A landscape with many peaks, sampled at points; each row gives a point and its height.
A climber steps from a point to whichever of its 2 nearest points has the largest rise for the distance, and stops where none of them is higher. Distance is the straight distance between rows; heights are no part of it.
Rumuv (h 730): [ -8  26  -8  -9  20  -3   4   0   0  16  -1 -16 -15  15   4 -13  12  -4
  17 -13   4  10   1   1   0  21   0  -4   4  14  -9  -5   3  20   0  -1
 -19 -17 -17  26 -16 -31  -5  16  29  23 -17  -9 -20 -18 -20]
nogo (h 164): [  6 -43  12 -15 -15   4  -4   8   3 -22 -16   9  -2 -38  -6  17 -13   7
   1  18   4 -11  16   9 -25  12 -23   5   5 -10 -19  23   7  -4  -1  25
   8 -16   5  -7  -3  -2  14  -6 -13 -11   6   3 -17  -6   6]
betav (h 426): [  4 -22  11  -3 -27   6 -21  -3  10  15  18  -1  25  -5 -14 -17  -9 -15
   4   1 -12  12   9  -6   9  -1  10  26  -8 -14   3  -6   2  -3  16  -1
   0  11  11 -18  -7  20  16 -22  -6 -37  24  -4  27  27  11]
tupo (h 662): [  7  16 -14   8   9  -3  -1   3 -16  26   3   1  13  19   0 -42  33  -3
  31   3  17   3  21  -5   8  -8  18   6 -11   3   7  -9  -3  -9 -19 -22
 -11  14  27   5  -9  14  15  -3  20 -15   0   8  -9  12 -27]
ril (h 30): [-14 -18  16   3 -10  25   4   4  15 -18   1  16   3 -15   3  12 -21  10
 -34  -8  -1  -8 -28   7   0 -16  -2   3  11 -15  -7  -8  -2  11  22  10
  12 -15  -6  -4  -6  -1 -13   0 -13  -3  13 -15   0   1  14]
liduv (h 226): [ -8  11  22  27   9   8   5 -14 -15 -15  12   6   1 -12  16  12  -9   6
  -9 -16   4  -1  21  -4 -17 -33 -18  -3  -4  22  -3   4 -18 -24 -51   2
  20  -4  13  -6  15 -20 -19   5  18  28  -4  12  -8  -7  -3]
mipup (h 70): [ -2 -15 -30 -27 -28  -8 -24  10  16  -7  12   6  10  -1   2   0  18   6
  23   3  21  -1 -18  -8   0  13  10 -10   4  -7  -2   1  28  16  38   3
  -3  -2 -29   6 -27   9  12  -9  -5 -22   0   8  16  33  16]
toza (h 862): [-17  -1  18  -4   9 -15  -1   6   2  36   8   7  14  -1  -5   4 -12   7
  -5   3  -6  16   9   5   7   1  -7  14  -5 -13 -27  13   1  10  10  14
  19  -3  12 -10 -18  18   4 -13   3 -40  31  -8   3  14 -23]
Nonum (h 292): [-20   1  11  32   1  22 -11 -13 -17 -18  21   9  20 -21  18   6  -8   0
 -19  -8 -10  -4  29   8 -13 -33 -18   7   3   8  -1  19 -21 -12 -56   1
   8  -5  21  -5  20 -24 -29  -7   8  -8  -3  11  -3  -9   3]
gofum (h 186): [ -3 -46   1 -16 -17  22 -13   9  -7 -23  -9   6  -3 -25  -7   1 -15   8
   1   8   0  -4   3  15 -17  15  -5  -1  18 -10 -21  17   6  14   6   5
   1  -2   2  -1   4   4  -2  -7  -8 -26  -1 -22   0  -6   7]
Tanuf (h 128): [ 12  11 -35 -29 -14   2   0  -1   7 -10 -20   1  -7  22 -17 -37  15 -11
   3  10   0   1 -24  -1   4  39  21 -14   9  -3  16  -3  19  10  19 -24
 -22  18 -12  15  -9   0   4   5  14  16 -28   7 -13  -1  15]
mav (h 765): [ -9  10  20  11  28 -17   5   1  -1  44  -5   0  -1  24  -3  19  -4  -8
  -7  20 -15  12   6   1  13   0  -5  15 -20 -22  -3  -3  -4   3  16  19
   6 -24  16 -22  -1  17  14   0  -3 -27  14 -28   0 -11 -14]
ropu (h 251): [ -2 -21 -17  -2  -8  36  15   1 -16 -29 -27 -26 -10 -15   2 -10  -9  13
 -22  31 -16  -5  20  20  -6  11  -9 -13  15  12  -9  30 -18  27  -2   2
  -9  25   3 -11  36  16 -10  18  -1 -18 -27   2   4 -21   5]
lodo (h 398): [  0 -25   7  13  -6 -15 -33 -11   8   0  26  -2   3  -7  -7  40  -5 -13
   0  -1 -11   4  22 -23  12 -13 -18  17  -2 -19  -3   5   2 -32   5  11
 -14 -30  16  -8 -11  -4  -4 -21 -14   5  27   0   9  -7   8]
voga (h 358): [  3  11  12  10  10 -12  -9 -10 -13 -11  -1  22  -1 -20   7  28   9   7
   4 -11  11 -16 -24  11 -19 -24 -13   2   8  33  -2  -6   9 -23 -30  13
  37   1 -23  -1  33  16 -17   9  -4  22  -2  12  18   2  22]
Bugis (h 841): [-29  21  19  16  21  -7  -9 -16  -5  25  24  -1  13  -6  -1  36 -21   5
 -18 -18 -15   7   0   4  12 -19 -11   4   8   0 -21   3   4   8 -19  13
  23  -2 -10  -2   2  -1 -27  -6   7 -14  10  17  26  -3   0]
tinu (h 87): [ -9 -18 -13 -22 -14 -13 -26   5   4   1  13   1  -3 -11   3  23   6  16
  13  10  18  -5   7  -1  -6  20  -2 -10  12 -10 -14   6  25   7  16  20
   4 -15 -13  10 -27   5  -1 -15 -16 -27  10  12   6   9   6]
Sorep (h 71): [ 11  10 -11   4  -3 -26 -31 -16  -7  -2  19  -4  -7   9  -6  16  25  -7
  17   3   6  -4   6 -19   4   3  13  -6  -3   3  30 -20  11 -38 -15  -4
  -3  24  -2   4  10   8  -8 -19  -5  19   6  16  18  -9  27]
tibu (h 819): [-13  11 -20  -1   4  -8 -20  -4 -19  19   7 -15  -3  13   6 -17  18  -8
  23  11  22   8  28   0  -4  12  22  12  -7   8   7 -16   5  15  12   0
 -15  11  17  -5 -14  12   9  -6  13 -32 -17  -5  -2  11 -12]
kulo (h 122): [ -7 -18  30   0  -8  -9 -29  -5  -4  -2  -3   4   0 -26 -11  35  -4  -9
  -9  31  17  -7   2  10 -29   4  -3  25   4  -5   7 -15  20  -9   9  31
  17 -28  -7   0 -24   7   8 -12 -18 -15   2   1  -6  -2  25]
vumi (h 290): [ 21 -18  20  -6  -4  14   0  -2  12   6  -6 -10  11 -11 -10 -17 -18 -11
  -4   8  -8   3  -4   3 -11  16 -17  27 -23  12  13  -5  -4 -11  -4  16
  12  10  -4 -13   2   3  33 -11 -10  -4  13   0   7  12   7]
gabi (h 498): [ -4  10  -7  23  15   3   8  -8  14  11   3 -16  11   7  -1   8  -7  -6
 -10  10 -12   5  27 -19  35 -17 -29   9 -25 -10  -5  14 -21  -5  -3   8
 -20 -12  10  -7   3  -8  15   9   9  -3  -7  -1   3 -23  -8]
moro (h 571): [ -9  29 -11  20   6 -11  10  11   6  37  12  -1  16  15   0 -25  12 -13
  19  -6  14  11  14 -17  12 -20   0   9 -16  -8   0  -3  -7  -4  -3  -1
 -19 -20  22   9 -20  -3  24   5  15  -7  -5   0 -20  14 -31]
fezak (h 332): [ 14   2  11   0  12 -25   1   8  -8  -5  -1  23  -6  -2 -10   9  21   3
  18  -5  20 -11 -10   3 -30 -12   1  -8   8   8   4 -10  17 -26 -22   6
  12 -37  -8  13  -8 -17   8  -1  -5  47   1  13 -34  -9   4]
gupit (h 403): [ -1  27  -5  -2  -3  10   6 -12   5 -25   7 -11 -14   9  17 -12   4   1
  -8 -36 -14   1 -25  10   5   7  24 -20  20  17  10  -9  -1  21   7 -26
   6  35 -18  15   5 -22 -37  -6  10  14   0  -1  21  -5   0]
bupen (h 729): [  3   6  -7   1   5  14  21   7  17  -7  -8 -21   1  11  34 -26  -4  12
 -10  13  -8  -4   8  -1   8   5 -14 -10 -21  -4   5  11 -18  14  -1   3
 -26 -11   6   4 -12 -36  19  10  -2  -5  -7 -18 -31   1 -25]
Nar (h 103): [ -7 -15  -1 -11 -21 -15 -26   5  -1 -12  12  18   7 -15  -2  11  18   3
   6  24  20 -11 -10  15 -23   7   3  13  18  -7  10 -12  29 -11  -2  19
   9 -29  -8   9 -26   0   6 -16 -32 -24   4  -2 -12  13  15]
fub (h 212): [ -2   8   5  -5  -7   1  11   3 -16 -19  -7  24 -13 -12  -1   0  -2  11
  -8 -26  17  -6 -18  14 -20  -3  31 -10  31  10   0 -11   5   1  -4 -13
  23   6   4   6   2  -2 -30   2  -7  18  -4   7  -7  -5  14]
bemal (h 732): [-16  -2  12  12  12   0  -3  -5  -9  17   9   9  15  -8  -6   7 -14   1
 -12  -6 -15   4   1   6   9 -16  -9  17  -6  -5 -14  14  -6   0 -16   5
  22   6   6 -15  18  23  -6   0  -1 -30  21   0  13   2  -5]
Fav (h 772): [  1  -4  12  -3   2 -19   2   6   3  29   0   2  -2 -10  11  10  -9   8
  -1   2  14   2  23  -9  -7  -6 -20   0 -18  -1 -19   1   4  -6  17  23
  13 -20  10 -17 -16  14  26  -5   0 -11  28   5 -14  24 -20]
papor (h 515): [  3  14   7  25   6 -17  -2   4  -1  28   5   5  17  13  -8  -3  10 -17
   0   7   9   0  21  -8   6 -26  -7  20 -19 -10   1  -1  -8 -28  -7  -1
  -7 -35  19 -12 -15   8  31   1  -4  13   4   5 -21  11 -12]
Pugu (h 171): [-13  -2   0   4 -17  11   4   4 -22 -18  -5  30   2 -15 -15  -1   6   0
 -15   1   2 -12 -13  22 -10  -7  24   8  26   0   6  -3   5   7  -4  -8
   9  -1  -1  10   4   1 -25   2 -23 -21 -26  -1   0  -6  37]
Paf (h 444): [ -4  -6   0  17   1  -8  -9  -5  10   4   8 -10   0  12  -7  31 -10 -20
 -15   6 -12   7  22 -18  28 -13 -11  14  -9 -26   2   6 -11 -14  17  -2
 -27 -36  18  -7 -13 -18   2  -5  -5   1  13 -13  -3 -17  -4]
nidip (h 310): [ -8  -3  -2  16  -5  38  14   0 -15  -9 -18  -8   5 -20 -19 -24 -15  -5
  -7  11  -8  -6  20  15 -12  -5  -7  -1   2  16  -3  20 -24  24 -19  -5
  -3  12  -4  -3  24   0  -3  26  14   1 -47   7  -8 -19   3]
bova (h 301): [  6   2   3   0 -10 -15 -13   2   3  -4   8  27 -12 -11 -22  15  15  -4
  17 -22  22   2  -2 -10 -15 -18   8  -5  21   5   1  -9  14 -17  -3  -9
   3 -28  -5  18 -13 -12  -9  -3   0  48  -9  12  -4  -3   9]
lota (h 371): [ 13 -13  -9   4  -5  24  20   6 -13 -13 -27   9   4 -21 -19 -34  -1  -8
   3  12  -2  -8   8  18 -16  -3   5   9   5   9  -3  18 -16   4 -33 -14
   1  18  16  -2  31  17  11  16  11   4 -30   4 -17 -19   8]
Buz (h 134): [  9 -15 -17 -12  -6  24  18  16   6  17 -19 -13  16   2 -25 -16 -12  -6
   2  13  -9   7   2   0   9  14 -13  -2  -9  -1  -8  24  -5  29  19   7
  -2  17 -13  -5  14  29  21  20   7 -11 -17   1  18   9  -5]
penu (h 858): [-10   3  -2  15   5  19  16  10  11  -8   4 -11  14  13  31 -33   4  11
  -4  -5  -9   4 -10   1  12 -12  -1   0 -14  -8  11   7 -27  12 -12 -15
 -11   2  15   9  -8 -29   1   2   4 -14   7 -29 -21   2 -32]
gikoz (h 768): [-29   2   6  27  -4  13  25   1 -11 -25   8  37   2 -10  20  13   2  23
  -9 -43   8  -6 -20  15  -6 -57   3 -18  23  13   0   3 -21  -4 -20 -18
  31   7  10  -2  23  -1 -40   4   5  12   6  -9   1  -3   5]
gar (h 635): [ -5  12  -5  -3  15  -3   9  -3  19   7  -3 -24 -14   4   4  11   3  -2
   5  -8 -17  15  11  -9  16  18 -20   0 -10  -4 -22  16  -6  13   2   6
 -32 -28 -11  22 -12 -38  -3  14  19  14  -5  -2 -10 -36 -13]
fenin (h 668): [ -5   6 -29  -1  -2  15  -4  -4   7   1   2 -26   0  24  23 -17  10   2
   0  15  14  -1   8  -6  17  10   5  -2 -10   1   8  -4  -2  29  34   1
 -25  19   2  -8 -18  -2  15   7   7 -30 -15  -7   7  17 -19]
vol (h 287): [  0   7   9  11   9  -1 -18  -9   4  -6  19   6   7  -4  14  23  -1   3
  -7 -10 -12 -16 -38   3   2 -29 -14   4  -4  17   8 -11   7 -23 -25  12
  20   2 -25   6  24   1 -14  -4 -10  21  11 -10  28   1   9]
moto (h 168): [ 10   9  -7   8  14  15  -4  -9  11 -14 -12 -27  -8  24  15   2  -3  -5
 -14  20  -9 -13 -12  -1  21  12 -13  -5 -20   6  25 -13  -7   6  19   7
 -13  15 -13  -4   7  -4  15  13 -10  10 -15 -16   3 -12  11]
Peg (h 410): [ -5 -11  11  20 -19  21 -21  -9 -21 -24  23  14  11 -34  -6   1   4  -3
  -5 -18 -11  -5  16  14 -16 -17   8  11  31   6  -1   0  -9 -17 -48 -13
   6  -2  31   5   3 -22 -31 -12  -5 -10   5  10   2  -9   8]
duni (h 632): [  8  13   5  -1  14   6   8   7   0  -7  -4 -20   6   1  36 -23  12   7
   4  21  11 -12   5   3 -10  19 -12   3 -18   6  12 -13  -4  -6 -27   8
 -10  -5  10  -3 -15 -26  21  -2  -8  -4  -4   5 -30   5 -21]
dag (h 551): [ -6  -3  -2   9  -3  -2 -13  -2 -13  -1  19  18   9  -9 -11  -3   5   0
   7 -18  -6   7  21  -1   3  -6  14  -2  15  -5  -9   9  -3 -14 -32 -19
  -2   4  30   7   1  -5 -18  -6   1  -7   0   9   6  -7   0]
Folu (h 330): [ -8  11 -14 -12  -6  11  20  -5  10 -31 -14 -11 -32  18  22  -9   1  13
 -30 -11   0  -5 -27   4  16   8  10 -30   5   8   7  -1   0  21  35 -18
   1  46 -11   0   6  -3 -23   6   4  14  -5   7  10   5   8]
visig (h 146): [  2  24   0   1  17  -8  -3 -12   7  -3 -16 -11 -18  24  -9  19   0  -7
 -11  16   1 -10 -20   3   7  13  -5  -6  -3   9  13 -18  13   5  21  11
  -2   2 -32   0   6  -1  -7  14   0  27 -25 -10   8 -29  15]
Soge (h 576): [-28   1  12  27  -4  11   2  -7  -9 -18  14  13  -1  -9  29  11  -5  15
 -19 -32  15   0   0   3  -2 -42   7 -10  16   3   4  -6 -16   3   1 -10
   9  -2  23  -9  -7 -14 -35  -4   0   4   6  -9   1   8 -16]
Vugum (h 472): [ 25  -5  20  24   1 -23  11  14   1  21   6   1   1  19   2  -7   0 -25
  -3  -8  -2   5  13 -19  12 -33  -2   8 -15 -14  15 -16 -15 -32  -5 -17
 -16 -47  25 -10  -9 -22  21  -6 -17  30  28   5 -23  17 -16]
Fogi (h 347): [  7  -3   7   8  -1 -27 -31  -8   1  14  19  14  -7  -3 -30  32   9 -20
  16 -15  -2  13   5 -16  -1 -13   5  10   9  -8  -1  -4   9 -29   0  -6
  -4 -28   0  10  -8   3  -8 -15  -2  29  13  -4   7 -10  11]
Libe (h 494): [ -9  20  -1 -13   1   7  13   5  23   7  14  -7   5  12  -6  -6  -6   0
  -5 -27 -20  18 -27   3  17  15  25  -7  15  -9  -6  -2   3  33  10 -22
   0  18 -17  19 -13 -13 -23 -12   5  -5  17   4  30   4  -7]
Gik (h 373): [ 15 -25  -6 -15  -9  -3 -10   6  -2   9  10  -6  10  -9  -1 -23  -1   2
  25  -9  -2   7  11 -12   2  12   6   5  -5  -1 -16  10  -3  -2  -2  -3
   8  27  11 -10   4  28  11 -16   5 -30  32   4  24  26  -2]
Duvar (h 637): [-10   3  -9 -20  11  -4   3   6 -12  18   1   5 -10  -6  -5 -18  10  12
  29 -12   9  14   5   7 -20  21   1  -5  14  -2 -29  19  19  24  -2   6
 -16 -23 -10  29 -14 -13   0  10  29  -1 -22  -7 -25  -9 -32]
Zipus (h 434): [ 13   8  23  22  21 -28   1  -3 -13  19  -2  -4 -14  20   4  19   6 -22
   3 -12  -2   9  27 -21   5 -20  -3  -4  -5  -6   8 -24 -18 -37  -7 -19
  -9 -32  26 -10   1 -20   1   1   5  48  15  -3 -23 -16 -12]
soga (h 626): [ 12   6  -2 -18 -18 -12   0   9  25   3  17  -3  -4  10  10  -6   8   8
   9  -8   8   5 -24 -17   0   5   4 -11  -9   4  16 -24  14  -7  17   0
  -6 -13 -23   9 -26  -8  19 -15 -15  21  20  16   4  33   1]
godis (h 545): [  7  -3 -10  -7  13   1 -11  -1 -14 -16  -3 -12 -14  -6  19 -22  19   8
  23  15  21 -19  18   8 -24  18   3   0   4   8   8  -8   4 -14 -20   4
 -12   4  18  -2  -3 -16  11  -5  -3   9  -7   3 -34  -3 -12]
gol (h 457): [ 11   3 -11   6  12  12   1  -1 -22 -21 -16   1 -11  -5   9 -31  16   2
  13   4  16 -15  14  17 -23   5  11  -1  -4  18  13  -4 -12 -13 -24 -12
  -2  19  19   0  17   5   8  10   9   7 -23 -12 -16 -10  -7]
pivit (h 179): [ -8   2 -18 -11   5   8  17  10 -16  -9 -22  17  -6  14  -6 -17  12  18
  -7   9   0 -10 -36  23  -3   8   2  -8  15   6  -5   9   5  20   8  -2
  11  18 -25  13  24  22  -8  24  -7 -12 -20 -20   3  -2   8]
feguz (h 214): [ -2 -36 -20 -11 -25  27   6  13 -12 -25 -22 -10   6 -20   7 -16  -7  14
  -4  12  -3 -12  13  17 -13  14   0 -14  19  -4 -19  30  -4  22   0  -1
  -9  18   8  -4  13  12  -3   2  -9 -37 -16  -3  -9   2   4]
Roved (h 177): [  5  30  19   9   3 -12   5  -9  -5   9  10 -11  -1  -6   8   8  -5  -1
  -7 -11   8   2  17 -12  -4 -16  -4   2  -1  15  10 -20  -5 -19 -22   3
  10  -2   9  -7  -6 -13  -5  -4  -8  31   2  31  -1   6  -9]
Lin (h 570): [ -2   0  11 -12  13   1   7  13 -11  17  -2   5  -7 -17 -11  -9  -9   3
  18 -14  -5  17  10  14 -19  13   1   1  10   0 -34  21   5  15 -15   0
   9  -9   6  13  -1  -4  -4   3  20  -1  -3  -3 -13  -9 -24]
nage (h 685): [-14   8  27  10  -2  -4 -10  -2  18  21  33  11   9  -3  -6  19 -12   2
 -14 -22 -18  14 -27   2   4 -20   2  14   8  -1  -9  -5  14   7  -6   2
  23 -22 -20   7 -11  -5 -16 -14  -9  -8  28  10  23  13  -1]
kulad (h 101): [ 23  -2  -8 -17 -21  13  13   9  22  21 -14 -23  15   0  -1 -27 -11 -14
  12  17   8  11   9 -21  -1  23   4   6 -22  -6   9  -5 -11  16  14  -9
 -25  14   1  -8 -18   3  44  -1  18 -14 -16  16  -5  32  -7]
Zafo (h 593): [  3  -4   1   5  14  -8 -18 -18 -21   6  -3   1  -8   0 -18  11   1 -18
   7  22  -2   7  17   7  -2  10  12  18   0 -10   6 -11   4  -9   5   0
  -6  11  12 -14  17  25  -4  -4   2 -18 -15 -29   9 -28  16]
vapez (h 57): [  5 -15 -16 -38 -19  -5  -4  11  17 -14  -2  -1   0  10   3  -3   1  20
   1   7   6  -3 -31  -1  -2  29   8 -16   6   0   0   2  25  21  43   8
   6  15 -35   2  -9  12   2   0 -18  -8   5  -6  17  29  15]
lalab (h 450): [ -1  -8 -23   0   4  -2  -9   0   0 -14   5   6   0  13 -13  -1  11  -2
   9  -1  -1  -2  11   0  11   0   5  -5   5  -9  -8  19   7   2   4 -13
 -21   1  11  13   0  -6 -13   6   4  -8 -11  -8   5 -20  -9]
suv (h 586): [-10   4   7   0 -13   3  -7  -1  28  20  40  -4  16   0  -5   6  -8 -11
   1 -28 -20  14 -21 -12  24  -5   6   9   1  -1  -9   2  12  13   6  -3
   4   0 -19  14 -16   1 -10 -14   5 -21  30  13  45  24  -2]
Bemet (h 543): [  5   3  -3  -9 -24 -20 -11   7  12   0  28  10   6  17 -11  -9   3   5
  12 -14  -5  10 -18 -18  11  -5  32   0   9 -15  14 -16  14 -10  13 -28
  -5  -5  -1   6 -22   0  -3 -29 -21  -4  37   8  18  32  11]
zegiv (h 416): [  2  29  14  17  11 -27 -20 -22 -11  33   8 -21  -3  15 -19  18  -4 -41
  15   6  -3  19  25 -17   8   0  11  18 -18  13  20 -34  -8 -24  -8  -9
  -9  -3   8  -8   0   9   8  -3  12  24  -4   2  13 -15   8]
Mavom (h 143): [  6 -18  17   5  -5  -2 -20  -3  15 -10  -7   4   5 -26  -1  22  -3  -5
   1  27  15 -14  11   3 -22   8 -32  12  -9   0   1   7  12 -23  -9  38
   8 -25  -6  -3 -12  -1  25 -13 -18  11   8  20 -15  -7   7]
mume (h 328): [ 20 -23  10 -14  -5   4   0   0  10   8 -11 -22   0 -14  12  -9 -10  -2
  11  10 -11   8  29  -6   4  31 -13  10 -16  -4  -1   6 -11  -2  -9   9
  -6  26  17 -18   6  13  29 -14   4 -19  17  12   6   7   1]
teras (h 207): [ -5  13 -18   9  15  17  20   9 -10  -3  -9   5   6  25   7 -19   6   9
 -22  15 -21 -19 -38  14  20 -14  -5 -10  -8   9  10  11 -13   9  -5   1
  18  37 -20  -2  42  24  -1  24  -9 -14  -4 -15  16   0   0]
sokab (h 252): [-18   6  -6  -4  -9  -6  18  -1 -17 -23 -15  23 -33  -3   7   8   0  14
 -17 -24  13  -5 -20  20 -15  -2  31 -28  39  14 -11  -3   2  19  31 -17
  21  27  -7  12  12  10 -48   9   5   5 -17  -4   4  -5   9]
Roki (h 150): [-13   5 -13  -1 -12  28  31  13 -17 -17 -24  17   3  -8 -23 -18  -3   7
 -27   7   0 -13 -35  36  -5  -4  15   5  30  13   1   8  -3  21  -1  -5
  10  10 -18  11  25  15 -21  24 -17  -9 -35  -1  -4  -5  26]
muli (h 238): [ -9  12   0  12  16  13   8  -6  -3 -10   9   3  16  16  16   7  -1   9
 -20   0 -14 -19 -35   8  26 -27  -8  -1 -13  10  15  -8  -8 -12  -6  16
  19  27 -19 -19  30  17  -6  12 -13  -1  10 -10  24   4   6]
lekef (h 43): [  8 -21   2 -19 -13  11   4   1  24 -22   2  -2  -6 -12  10  11 -21  12
 -13  -3  -1  -2 -31  -3   2  12   2 -10   2  -6  -7  -6  11   9  32  13
   8   1 -19  -1  -7   2  -3  -4 -13   4  18  -8  15  14  10]
mogeg (h 559): [  0  22  -7  13  11 -12  17 -10  25  20 -15 -24 -14  13   4  19  -5  -4
  -5  -7  -8  12  14 -28  32   3 -28  -4 -31  -3  -6  14 -25   3  15  11
 -26 -14  -6  -3  -2 -22   6  25  15  17 -10   3   1 -14  -6]
gukag (h 116): [  4  -7 -10 -14 -19  15  24  17  25  18 -10 -12  27  -4  -7 -16 -19  -8
   2  15 -11   9  11 -14  11  14 -11   6 -17 -15 -14  23  -9  24  13   1
 -18  -3   4  -1 -12   2  33   1   1 -30  -6  26   2  31 -12]
buzi (h 579): [-11  -2  -6   9   8   4  23  -5 -21 -34  -7  23 -18  -3  28  16  -4  35
   1 -39   4  -5 -13  12 -11 -30 -11 -27  14  20 -16  16 -11  -5 -16 -10
  34  14  -5   9  38   4 -39  12  21  21   5 -10  -2 -18  -3]
Fosen (h 291): [ -2   0 -12 -20 -10   1  20  -1  -1 -17 -20  -5 -35   4  -3   7  -6  15
 -13 -20   4   8  -6   4  -3  18  13 -31  20   3 -12   9   1  25  37 -12
   4  39 -12  -2  10  11 -28   4  10  14 -11   4   2  -4   5]
nur (h 386): [  7   8  28   7  19 -24   7   3 -15  15 -21  24 -10 -15 -12  33  -5   7
  -2   0  21  -4  12   3 -22 -14  -7  -4  -3   8 -11  -7   7 -21  -7  19
  32 -18   1 -10  13  25  10  10   8  26   1   3 -17  -6   3]
Zile (h 480): [ -1 -18   1  -9 -32  -9 -18   3   2   4  23   9  23  -2 -19  -3  -1 -13
   4  -2  -5   5   6 -17   6  -8  17  13   5 -24   9  -2   6 -13   8 -10
  -8 -11  15  -6 -26   8   4 -35 -17 -26  28  24  15  33  12]
Gebel (h 709): [ 13   0  -9 -14   0 -17   5  10   8  16  -3   3  -1   6   9   1   8   5
  21   2  17   4   3 -10   1   5  -5  -8 -16   0  -6  -5  10  -2  22  17
  -4 -15  -4  -1 -18   4  28   8   1  -1  10  -7 -17  23 -12]
tili (h 400): [  7  22  15  20  33 -37  -6 -10 -24  22  -5   3  -9  18  -5  32  10 -11
   8   3  -7  -3  26 -16   3  -9   0   6  -6   6  14 -28   0 -38 -14   4
  -3 -12  25 -11   7   2   1  -2  13  32   6  -2 -14 -25  -2]
mobe (h 206): [  6 -11  -7  -1   1  34   7 -10  -2 -26 -15 -27  -6  -2  14 -19 -10   0
 -17  21 -18 -13   5  11   9  23   4  -1   0   9  14  -4 -12  15  -8  -9
 -10  34  -4 -10  22  -2  -5   4  -5 -10 -16   0  11 -14  10]
Luted (h 104): [ 20   0 -15 -27 -17  15   9   9  29  -5 -22 -21   5  19  -1 -26   3 -19
  12  21   3   6 -14  -4  -7  31   9  -3  -9 -15  20  -7   7  17  20  -9
 -34  -1  -8   8 -30 -21  27  -1   2   8 -23   2 -16  15  -2]
befo (h 486): [  0  -1   3  -5  19  -8  26  10   1 -20 -14  21 -14  -6  11  15  -8  27
  -9 -16  -3  -4 -21   9  -5 -17 -24 -27  -4  10 -23  26  -1  -7 -20   7
  27  -5 -21   8  25  -6 -11  22  11  33   0  -7 -15 -19  -1]
Por (h 124): [  9  22  -4  -8  24 -11  -9 -17 -18   8  -8 -17 -18  16 -11   8   9 -13
  11   9 -17  -1  -5  -4   3  26   5  -5  -6  12  12 -14  14  -5 -10   0
  -6  19 -21   9  16  -8  -9   8  11  33 -16   4  -2 -36   9]
Kove (h 151): [  6   3 -24 -22   2   3  10   5   5  15 -22  -8  -6  19 -21 -23  -3  -7
   5  11  -4   4  -7  -8   1  31   4  -9  -4  -6   1  10   1  29  33 -10
 -15  12 -17   5  11  16   7  20  13   0 -27  -9   4  -5   0]
ragub (h 427): [  2   0  17   7   9  -4   8  -1 -12  -3 -12  29   0 -24  -8  16  -8  13
  -6  -9  13  -9  -8  17 -27 -20 -18  -1   5  12 -15   7   3  -9 -24  13
  31 -11 -18  -1  25  14  -8  16   2  22  -6   1  -5  -8   8]
bafop (h 686): [  0   6  -6  -4 -26  10   1  -3  21 -13  12 -23   3   9  28 -18  -2  -4
  -1 -13   9   7   2 -16  11   7  17  -6   0 -10  14 -19  -7  19  27 -17
 -26   6   7   6 -35 -27   1 -10  -3 -12   0   1   5  20 -14]
vuv (h 399): [  8 -14 -37 -17  -3  -8 -14  12  14 -17  11   2   4  21  -1 -16  20   2
   7  15  -7 -13 -15  -2  17   4   2 -12  -2 -24  -1  17  20  -5   7 -13
 -26  -3  -4  12 -12 -10   6  -3  -6 -16   8 -16  -3  -1  -2]
kotik (h 698): [ -3  -1  15   3  24   0  10  -7  -9  27 -16  -3   1  19 -24  11 -14  -9
  -7  36 -18  11   7   3  15  12  -7  20 -14 -19   1   5  -3  17  18   7
   7   0   6 -20  20  34  15   8  -3 -25  -5 -23   8 -20   3]
Gari (h 484): [ -7  15   9  14   2 -14 -25 -20 -20  27  12   1  -1   4 -29  18   3 -27
  22   3  11  10  27  -7  -9   2  15  19  -4  13  10 -26   2 -11 -10  -3
   0  -1  15  -4   5  23  -4  -8  18  -2 -12   8  12  -5   5]
Kag (h 259): [ 19 -27  17 -16  -9  12  -2   5   5  -9  -2   4  21  -7 -13 -17 -10  -2
 -12  22 -27 -10 -19   9  -4  16  -4  14  -5 -10  13  -1   2 -10 -19   5
  12  14  -3 -13  10  16  19  -7 -21 -21  19   7  14   5  27]
Gefiv (h 718): [-21   5  18  26   9  16  19   9   7   8   6   1   9   7  19  -8 -13   1
 -19 -13  -4   7 -13   6  14 -23   2   9 -13 -10   6  -4 -20  12  21   0
   2 -10  16  -2  -9 -22  -4   2  -1 -14  12 -37  -8   6 -34]
peno (h 359): [ 16   2   3  -8  20 -32  11   8  -4   3 -21  13 -16  -2   0  21  16  11
   6  12  32 -12   4  -7 -13   1 -13 -13  -4   4  -2  -1  15 -21   0  22
   8 -29   1  -5  -8   5  17  12   0  45  -5  15 -35 -11   1]
Rup (h 99): [ 14   7   1  -8   8 -18 -18 -12   0  -1  -2  -7  -2  -1 -23   9   6 -16
  15   7  -7  -6   3 -11  11  22   4  -1  -2   3  12   0   7 -18 -19  -7
  -8  20  -8   6  10   4   4 -10   2  24  -4  27  13 -19  22]
biz (h 826): [ 11 -14  -8 -24 -21   8   7   3  23 -13   6 -22   0  -1  39 -21  -3  16
   2  -8  -5   5   2 -11  13  20  10 -18   0  -7   4 -10  -8  13  21 -15
 -18  34  11  -6 -20 -19   1 -15  -3 -17  22   2   9  35 -15]

Call two points neighbours if one is among the 2 nearest of the other. Go from one point of each pair to the other, from neighbour to neighbour, staying as high as possible. Name the lowest point that can't be avoided.
Rumuv and penu => bova
toza and tibu => tili
Bugis and toza => bemal
gikoz and penu => Soge
tibu and biz => fenin

Where does a climber stop that starts at each point below?
mume => toza
Pugu => Bugis
Roki => ragub
Fogi => Rumuv
vapez => ropu
Kag => toza
Rup => ropu
nidip => penu
Zipus => tibu
zegiv => toza

Write out the way that a climber takes from each point below.
bova => Fogi, lodo, Paf, gabi, mogeg, gar, Rumuv
lekef => vapez, mipup, tinu, Nar, kulo, Mavom, nogo, gofum, feguz, ropu
vumi => mume, Gik, betav, Zile, Bemet, soga, Gebel, Fav, toza
